A landscape with many valleys, sampled at points; each row gives a point and its height.
From any point a ball rolls to the lowest of the 2 points nearest to it. It stops when none of these is lower. Distance is the straight distance between rows; heights are no part of it.
k_500: [149 131  77 121 112 148 145 147 178 132 185 121 133 157 108 101 109  91
 173 134 139 106 161]  (h 15.4)
k_791: [111 111  92 115  93  99 150 110 118  95 116 157 151 125 178  96 157 125
 150 121  85 132 104]  (h 40.7)
k_345: [104 143 126  84 168 135 146 107 105 163 121  91  72 171  78 129 133  94
 103 122 123  70  96]  (h 35.9)
k_662: [100 134 106 110 185 133 104 111 156 136  95  77 101 158 135 111 131 127
 115 115 122 136 123]  (h 30.2)
k_445: [124 127 132 144 175 140 135 113 130 138 107 142 176 179 150 150 115  81
 153 195 148  80 141]  (h 45.3)
k_989: [118 204 180  91 178 104 128  98 131 132 129  54 120 111 136 107 157 172
 127 115 150  87 115]  (h 52.2)
k_443: [ 40  85 148 173 109  93 112 199 112  49 152 182 149 103  90 147 142 162
 127 164 184 146 163]  (h 69.2)
k_629: [141 134 105  98 141 122 151  77 116  97 143 161 175 140 134 118 106 169
 126 117 159 113 156]  (h 46.7)
k_862: [153 143  79 125 110 164 183 151 157 112 174 130 167 128 134 123 146 132
 173 111 115 111 143]  (h 20.7)
k_198: [145  93 111 132  53  80  97 151  95  89 164 185  94 101 116 151 150 154
  92 129 125  85 132]  (h 27.6)
k_241: [135 115 115 174 164  81 131 155 180 121  80 158 130 109 134 155 182 102
 134 121 154 120 188]  (h 52.4)
k_937: [146  93 158 145  98 118 147  77 125 170 155 201 142 122 117 139 130 113
 170 144 152  96 145]  (h 26.5)
k_670: [126 158 142 105 125 143 127 118 185 152 125  66  87 196 182 145 162 139
 111 137 171 127 107]  (h 20.3)
k_479: [133 202 131 100 179 167  82 128 117 161 180  75 150 141 123 103 139 123
 123 175  99 130  68]  (h 23.2)
k_588: [148  61 155 122  76 155 113 147 119 119 154 169 116  85 128 163 139 154
 124 137  96 125 110]  (h 14.7)
k_403: [114 110 122 151 211 102 121 110 171 151 108 121 122 130 129 160 169 125
 164 120 150 108 149]  (h 48.0)
k_201: [134 167 137  76 125 101 152 119 155 123 121  73 134 157 119 112 135 187
 140  88 153  80 121]  (h 50.5)
k_328: [140  91 106  93 166 136 105 142  97 161 134 120 183  99 148 127  89  97
 150 124 132 165 124]  (h 33.0)
k_276: [186 124 143 145 113 160  93 117  97 128 110 104  79 153 108 159 124 149
 145 100 143 174  91]  (h 56.8)
k_620: [105 108 171 112 173 101  99  76 161 201 123  81  63 113  62  82 151 135
 140 160  91  91 116]  (h 43.1)
k_900: [ 72 128 134 184  80  43 115 199  73  93 140 163 172  71 111 112 115 135
 122 120 160 143 168]  (h 65.6)
k_234: [120 158  88 168 171 110 158  67  98 119  68 134 116 127 155 128  91 125
 112 142 125 153 125]  (h 36.2)
k_162: [ 75 161 130 110 169 177 151  77 106 129 179  82  84 150 107 139 131  90
 117 144 150  62 122]  (h 32.5)
k_86: [ 91 148 166  83 173 157 146 110 141 171 136  90 134 161 149 130 115  98
 106 161 139 102 108]  (h 39.6)
k_695: [150  97 119  66 112 104 155 101 142 105 136 116 125 146 131 134 121 179
 141 107 160 101 132]  (h 49.0)
k_118: [158 130 111 133 129  68  89 122  86 106 157 183 148 143 149 117 142  99
 112 116 154 170 178]  (h 56.0)
k_172: [134  95 147  82 142 140 135 114 118 126  82 119  88 157 122 123 154 117
 134  59 141 132 116]  (h 21.6)
k_41: [135 163 104 135 118 161 133 116 188 137 157 103 113 138 122  94  96  99
 166 187 134  88 126]  (h 15.6)
k_353: [159 134  96 100 135 161 174 120 112 103 133 119 168 127 171 130 126 156
 124  68 152 138 167]  (h 43.3)
k_866: [106  42 112 155  79 147 138 177  94 105 148 151 141  88 143 188 119 147
 128 151 110 144 119]  (h 21.4)
k_199: [146 146 104 142  94 154 119 167 126 127 115  85 111 139 126  90  84 122
 118 100  81 194 117]  (h 51.6)
k_76: [130 146 110 103  57  96 118 112 135 179 123 141 113 157 116 101 108 109
 108 151 115 153  65]  (h 38.8)
k_687: [ 68 178 223  79 178 146 137 128 139 179 141  85 141 139 147 139 176  83
  76 158 136  99  89]  (h 37.8)
k_505: [150 107 156 119 157 164 102 118 137 126 116 133  97  95 113  89  79 126
  97 135  68 122 155]  (h 44.5)
k_733: [134 168 105 137 171 172 165 105 127 137 182 109 121 177 111 160 136 123
 143 153 140  78 123]  (h 29.8)
k_287: [120 109 115 114 115 110 138 160 142 191  74 114 134 140 159 136 149 102
 113  63 149 169 126]  (h 36.0)
k_686: [106 126 139 144 102  74 121 148  93 115 140 172 162  72 109 112 103 121
 129  95 173 181 160]  (h 63.2)
k_340: [141 116  89 114 163 156  93 145 119 118 123 115 188 109 173 120 137 135
 147  84 141 151 152]  (h 38.6)
k_984: [ 90 126  95 120 168 114 115  89 133 110 113 129 142 156 150  92 153 134
 141 120  65 136 103]  (h 36.1)
k_725: [107 120 128 188  75 151 137 174 125  50 153 177 131  70 113 124 157 154
 136  84 160 150 186]  (h 66.3)
k_595: [153 167 178  91 140 119 144 135 166 146 105  94 115 156 189 143 147 140
  86 158 121 127  97]  (h 24.4)
k_993: [121  49  50 139 103 141 123 176 103  95 130 142 168 113 105 181 132 125
 162 143 132 142 136]  (h 27.7)
k_148: [123 102 118  82 193 149 102  54 114 128 146 140 121 115 103 116 115 136
 159 150 137  99 114]  (h 17.9)
k_787: [136 122  98 112  45 121 117 197 125 109 152 136 157 145 116 125  99 144
  93 107 112 132 130]  (h 44.7)
k_736: [136  91 149 151  58 105 131 132 160 109 105  92  89 136 128 128  95 171
 168 136 101 129 116]  (h 45.7)
k_271: [121 120  86 150  73 112 150 110 113  82 116 181 168  90 154 126 159 136
 153 139 141 141 140]  (h 44.2)
k_16: [135 191 176 115 181 135 133 143 125 136 161  80  97 163 154 150 152  81
  80 111 174  66 164]  (h 32.4)
k_833: [127 121 128 118  98 138 101 102 193 157 115  79  97 167 186  96 122 145
 117 153 119 130 144]  (h 16.2)
k_491: [139 148 115 122  79 154 171 175 166 125 115  99  91 120  79 100 119 134
 114  91  82 170 104]  (h 48.8)
k_447: [169 146 108 143 132 159  92 129 108 123 118 105  97 175 153 124  96 100
 125 114 132 191 110]  (h 54.5)
k_33: [148 152 142 100 108 113 181 156 153 147  74 121 120 131 161 151 127 107
 104 149 149 155  82]  (h 29.7)
k_413: [123  84 168 117 120 143 134 161 146 156  50  92 111 129 141 127 146 134
 125  61 111 162 120]  (h 29.6)
k_15: [104 111 149 168 108  55 119 176 105  51 151 173 172 128  92 143  97 162
 126 137 142 150 172]  (h 67.9)
k_219: [128 100 155 151  46 153 117 218  86  91 150 151 129 148  93 138 106 121
 106  83 122 147 133]  (h 47.8)
k_858: [161 161 120 157 191  97  97  95 119 115 164 180 130 157 113 116 118  88
 125 142 147 150 172]  (h 51.9)
k_655: [151 176 137  90  98 148 174 162 133 161  89  67 103 117 115  99 132 146
  88  78 104 150  99]  (h 45.9)
k_220: [123 151 107 170  88 135 127 165 113  86 121 162 112  60  96 137 158 162
 103  55 141 175 130]  (h 63.5)
k_592: [121 134 120 151 137 113 172  85 127 191 153 159 178 144 140 130 112 119
 154 143 132 104 143]  (h 30.6)
k_260: [156 121 107 120 155 177  80  84 111  85 133 128 130 138 123 106  90 122
 169 157 140 106 130]  (h 12.4)
k_654: [132 114 107 166 197 122 129  98 136 136 149 163 149 183 113 145 125  91
 148 165 147 110 203]  (h 48.1)
k_603: [130 115 102 161 102 107 203 100  98 172 142 156 171  88 145 137  94 126
 158 125 118 144 145]  (h 35.4)
k_145: [163 155 111 163 156 130 158 170 138 142 121 143 197 152 113 169 143 113
 138 129 160 127 181]  (h 38.2)
k_414: [133 102  81 159  60 103 162 176 133  90 143 178 148 154 128 158 139 132
 100 140 105 129 152]  (h 40.5)
k_173: [151 158 139 178 157 122 127 127 125 143 112 165 188 164 141 149 168  82
 175 165 155 135 153]  (h 42.4)
k_239: [153 132 101 128 157  82 137 123 110 137 138 162 137  79 137 128 127  90
 131 113 173 180 163]  (h 60.0)
k_792: [160 145 122 137 110 139 116 128  81 116 130 153 107 103  87 142 134 153
 117  74 118 171  96]  (h 59.6)
k_256: [162 146 132  83 166 136  90 126 120 149 131 103  73 129  96 135 177 130
 106 108 118  71  99]  (h 40.6)
k_296: [ 72  94 131 196  57 120 117 190 122  51 181 176 123 107 140 124 137 157
 113 148 164 135 200]  (h 67.8)
k_890: [126 120  61 141 141 107 130  92 114 134 108 145 132  95 136 126  94 105
 140 172 111 131 109]  (h 32.6)
k_766: [141 153 109  75 183 138  88 139 120 156 159  87 184 120 135 116  98 133
 130 148 131 151 101]  (h 27.8)
k_371: [100 202 174 149 156 110 149  61 118 168 155  80  95 145 151 114 141 149
 130 126 131  89 118]  (h 53.8)
k_393: [104 127 185  77 163 149 126  91 140 176 126  66  97 148 104  97 149 135
 113 166  99 114  95]  (h 41.2)
k_415: [131 137 130  80 107 118 141 151 134 204 103  93 114 141 144 107 138 113
  76  98  95 192  91]  (h 41.8)
k_549: [129 100 161 195  79 133  86 166  93  87 125 154 128 108  82 129  93 111
 181 135 144 141 130]  (h 49.1)
k_555: [134  75 143 160  99 138 102 131 129  93 110 112  97  99  96 128  88 132
 198 153  96 144  97]  (h 47.3)
k_822: [112 144 129 116 168 137 164  60 130 120  84 103  85  92 179 105 102 146
 103 155 111 138 120]  (h 27.9)
k_784: [135  84 123 136 144 117  80 134 102  94  87 108 119  94 136 112  71 146
 120 119  84 131 148]  (h 40.3)
k_140: [153  88 185 134 115 138 148 125 145 155 144 189 125 106 117 161 159 138
 142 112 119 117 124]  (h 21.5)
k_143: [156 103 152 156  83 178  77 193 120 119 142 145 126 119  93 133 113  97
 143 108 113 148 126]  (h 50.2)
k_268: [103 112 123 191  35 131 112 155 153 133 125 127 120 131 120 109 107 142
 146 118  79 145 118]  (h 43.7)
k_557: [111 121 161 141 194 119  75  88 182 174 108  96  83 117 119 134 165 154
 155 140 128  96 125]  (h 45.4)
k_882: [ 67 194 212 155 190 127 128  71 103 164 134  57 124 153 128 112  88 121
 116 122 136  97 143]  (h 55.2)
k_927: [129 177 117 115 131 175 180 130 155 134 133 123 131 136 121 117 153 122
 139 123 116  89 101]  (h 25.8)
k_251: [ 91 116 125 176  96 117 131 150 120  82 129 182 194 101 132 149 146 154
 142 145 121 184 109]  (h 47.6)
k_306: [120 131  92 148 111 122 109  88 198 132 131 135 110 153 164  97 103 116
 136 184 141 109 152]  (h 11.4)
k_619: [157 189 172 130 178 148 139 162 133 140 113 111 146 135 137 134 141 101
 120  99 160  87 151]  (h 26.7)
k_664: [130 143 104 157  37 136 117 127 157 138 131 148 113 145 120 120  86 154
  97 163  92 164  92]  (h 41.5)
k_398: [122 158 119  96 190 178  71  97 109 106 149 108 139 157 121  84 111 126
 123 162  88 112 104]  (h 18.2)
k_640: [177  92 125 103  64 113 110 161 156 128 175 168  82 104 124 146 146 112
 114 150 114 100 117]  (h 21.1)
k_698: [132 122 134  95 141 154 167  72 115 141 106 116  95  76 155 107 147 169
 101 123  69 142 100]  (h 21.2)
k_702: [ 84 183 205  99 173 176 118 117 132 121 146  79  93 133 166 160 181  88
  60 138 164  71 122]  (h 35.7)
k_334: [119  82 153 105 106 122 143  79  96 141  92 155 100 111 132 119 145 156
 114  74 100 135 111]  (h 9.5)
k_111: [128  78  94 103 159 105 111  82 109 124  93 142 115 108 116 151 128 152
 137 145 110 106  90]  (h 25.2)
k_917: [132 145 153 108  74  80 169 132 115 143  98 157 144 136 130 128 107 126
 109 136 114 156  66]  (h 34.9)
k_721: [117  82 136  99 193 132 111 121 141 105  74  83 132 118 133 121 103 161
 144 105 114 153 133]  (h 35.3)
k_694: [165 188 120 152 169 128 162 168 149 128 128 110 157 100 120 128 108  93
 145 148 155  96 162]  (h 32.7)
k_972: [110  53  79 116 141 104  97 149 120 118  97 177 159  90  94 182 133 136
 121 154 128 130 101]  (h 33.8)
k_924: [149 110 120 131  64  97 139 155  89  99 152 219 154 140 112 159 175 125
  92 121 139  98 164]  (h 34.5)

Call two points neighbours if one is among the 2 nearest of the other. Go from one point of each pair to the other, from neighbour to neighbour, staying as low as possible. Name the highest point that can't be avoided.
k_588 and k_260 -> k_972
k_334 and k_588 -> k_234
k_500 and k_306 -> k_41

Where does a ball stop that starts at each point below?
k_792 -> k_334
k_695 -> k_260
k_549 -> k_306
k_239 -> k_619
k_143 -> k_588
k_403 -> k_619
